Each scene shows the same named points in several views. A view is turned or mirrored, shifted and resized as a whole, has a little noise and may leave points out.

Scene 1
View 1
(142): [ 16  14   1   2  23 -35   9  25  15   5  -3 -15  15  -5]
(200): [ 21  19  15 -12  21 -43  15  29  13   7  -4  -4  17 -13]
(159): [  9  27   5   6  40 -42  52  -4  11  22  11   9  41 -17]
(54): [  6  47  20   7  19 -15  -2   1 -27   8  -6 -10  45   7]
(8): [ 14  37  17  -5  23 -32   9  13  -8   9  -2  -8  28  -2]
(182): [ 24  35  42 -35  -6 -40 -50  55 -21 -17 -22 -24   3   4]
(165): [  7  26  -8  34  -2   6 -63  34  -8 -10 -15 -57  13  34]
(35): [ 12  41  31 -12   3 -23 -35  27 -24  -7 -18 -23  20  11]
(17): [  6  17 -26  42  21 -13  -3  15  21  10   4 -34  16  10]
(158): [ 11  20  -2  21  -5  -8 -62  47  -1  -8 -18 -58   3  28]
(161): [ 27  26  37 -41  10 -53 -10  45  -6  -5 -14  -6   9 -13]
(111): [ 11  10 -15  23  29 -28  16  18  27  13   2 -14  21  -1]
View 2
(161): [-13  -2 -18  18  -7  49 -17  20 -28  10   8 -26  10 -14]
(165): [-37 -30 -10 -89 -24  23 -23  20 -10   6 -76 -15  12 -45]
(182): [  1 -29 -23  10 -11  83 -49   4 -30 -38 -36 -32  -3 -41]
(111): [-47   7  -7 -18 -42  18  16  37 -24  56  13 -13  22   9]
(8): [-14   6 -21  11  31  12  -6  25 -15  16   9 -17  10 -18]
(159): [-16  34 -18  30  47 -14  22  36 -14  50  50 -10  17   8]
(35): [  7 -19 -24   2  45  39 -38   7 -19 -36 -29 -24   3 -43]
(17): [-42   1  -9 -53 -18  -5  16  31 -12  47 -13 -10  23  -6]
(142): [-24   5 -15   2  -9  22   3  31 -24  35  12 -14  20  -4]
(200): [-13   4 -21  27   1  34  -3  24 -26  23  26 -19  12  -3]
(158): [-36 -29  -8 -72 -39  39 -24  17 -17   3 -65 -22  12 -40]
(54): [ -6  -2 -21 -16  55  -3  -7  22  -4   3 -14 -15  10 -30]
View 3
(158): [-57  63  10   2 -27   2  15 -10  -3  48 -15  -6  -6   7]
(165): [-60  60   1  -2 -23  -2  11 -12 -16  63 -12  -1  -4   0]
(200): [ -7  12  25  13  -3  -3   5  27 -20 -10  19 -11 -13  -1]
(159): [  5  -9   8  19  19 -20 -12  40 -50  -7  43   0 -16 -15]
(17): [-54  44   1  -4  -8 -25 -10   3 -46  42 -17  17 -40 -25]
(54): [-17  19  -7   5   7   2   2  16 -35  38  39 -10  15   6]
(142): [-16  19  20  14  -1 -10  -2  22 -27   2  11  -2 -22  -8]
(8): [-11  14   9   8   4  -1   3  19 -29  17  32 -11   2   1]
(111): [-26  22  19  14  -8 -26 -10  21 -33  -2  -7   7 -45 -21]
(35): [-23  33  10   4 -11  13  18   7  -3  29  19 -19  18  21]
(182): [-25  40  28  10 -19  28  27   3  22  12   9 -32  20  25]
View 4
(165): [  3  15  27 -29 -26   7  -2 -17  27 -16 -42  19  37   6]
(17): [-19  -3  34 -22  16   7  -9  13  28 -19 -40  37   8  -1]
(54): [ -2 -16  11 -46  -9  19   0  22  12  -1 -29   7 -11 -21]
(161): [  1 -15  15 -10   7  -7 -13  31  11  -2  -6  -5   7 -13]
(159): [-19 -33  15 -29  37  10  -8  51  15  -1 -19  22 -33 -26]
(111): [-18 -11  32  -4  34  -8 -19  26  24 -20 -25  31  10   2]
(200): [ -7 -19  16  -8  21  -7 -14  37   8  -1 -11   0  -2 -12]
(8): [ -4 -18  14 -30   4   9  -6  29  10  -2 -18   5  -9 -17]
(158): [  5  11  25 -16 -19  -1  -6 -12  24 -18 -32   9  41   8]
(142): [-11 -12  23 -13  20  -1 -14  31  17  -8 -20  12   0  -8]
(182): [ 12   0  17   0 -11 -15 -12   8  10  -9  -2 -20  35  -1]
(35): [  8  -6  10 -25 -19   3  -2  12   7   1 -11 -12  15 -13]
View 5
(17): [ 10 -12  -8   3  16   9  -7 -10  19 -18  -4 -15   5 -11]
(158): [ -8   8 -22  13  -6  -2 -13 -22   8   0   6 -29 -11  -5]
(54): [-11  -7   3 -21   1  -3 -32 -14  36 -11 -20  13   5   3]
(182): [-29  24  -1  -5 -31 -19 -31 -22  16  14  -6 -13  -9  12]
(142): [  0  -2  15   0  -4  -1  -7  -3  20  -6  -6 -12   7   4]
(159): [  6 -14  39 -17   3   2  -5  11  32 -16 -18  10  22   5]
(200): [ -4   1  23  -4 -14  -4  -8  -1  20  -2  -8  -9  11   7]
(111): [ 11  -3  11  11   5   5   9  -4  14 -12   1 -22  10  -4]
(8): [  5 -11  15  -8   6   3 -12  -4  27 -14 -14   0  13  -1]
(35): [-22  10  -3 -12 -16 -12 -33 -20  22   5 -11  -4  -4   7]
(161): [-11   7  17  -2 -15  -8 -14  -8  17   2  -6 -10   5  10]
(165): [ -7   2 -43   3   8   2 -29 -33  17  -7  -1 -18 -14 -10]
View 6
(54): [  3 -13   5  -7   2  14  10  15 -11   9  -5 -17  -2  18]
(200): [ 6 15  6 -5  2  6 -1 -6  8 -1 -5  1 -6 -2]
(35): [ -8  -7   6  13  13  26   5   2 -12   0 -15 -25  -2  -4]
(158): [ -2   3   0  17  22  25  24 -22 -26  25 -34 -26   5  -3]
(142): [ 12  16   3  -8   2   4   8 -10   4  11  -9   0  -4   3]
(165): [  1  -1  -1  16  18  26  34 -20 -32  31 -34 -29  10   5]
(182): [-15   2  11  22  23  33  -7  -7 -10 -10 -20 -26  -7 -21]
(8): [ 6  1  5 -6  2  8  4  5  1  2 -3 -9 -5 10]
(161): [  0  13   7   4   9  13  -2  -8   5  -1 -10  -6  -6  -6]

In a view up to two points have been moved. Name them for each view, in the order of its rows, or write -.
view 1 | (161), (111)
view 2 | (35)
view 3 | (17)
view 4 | (182)
view 5 | (158), (8)
view 6 | -
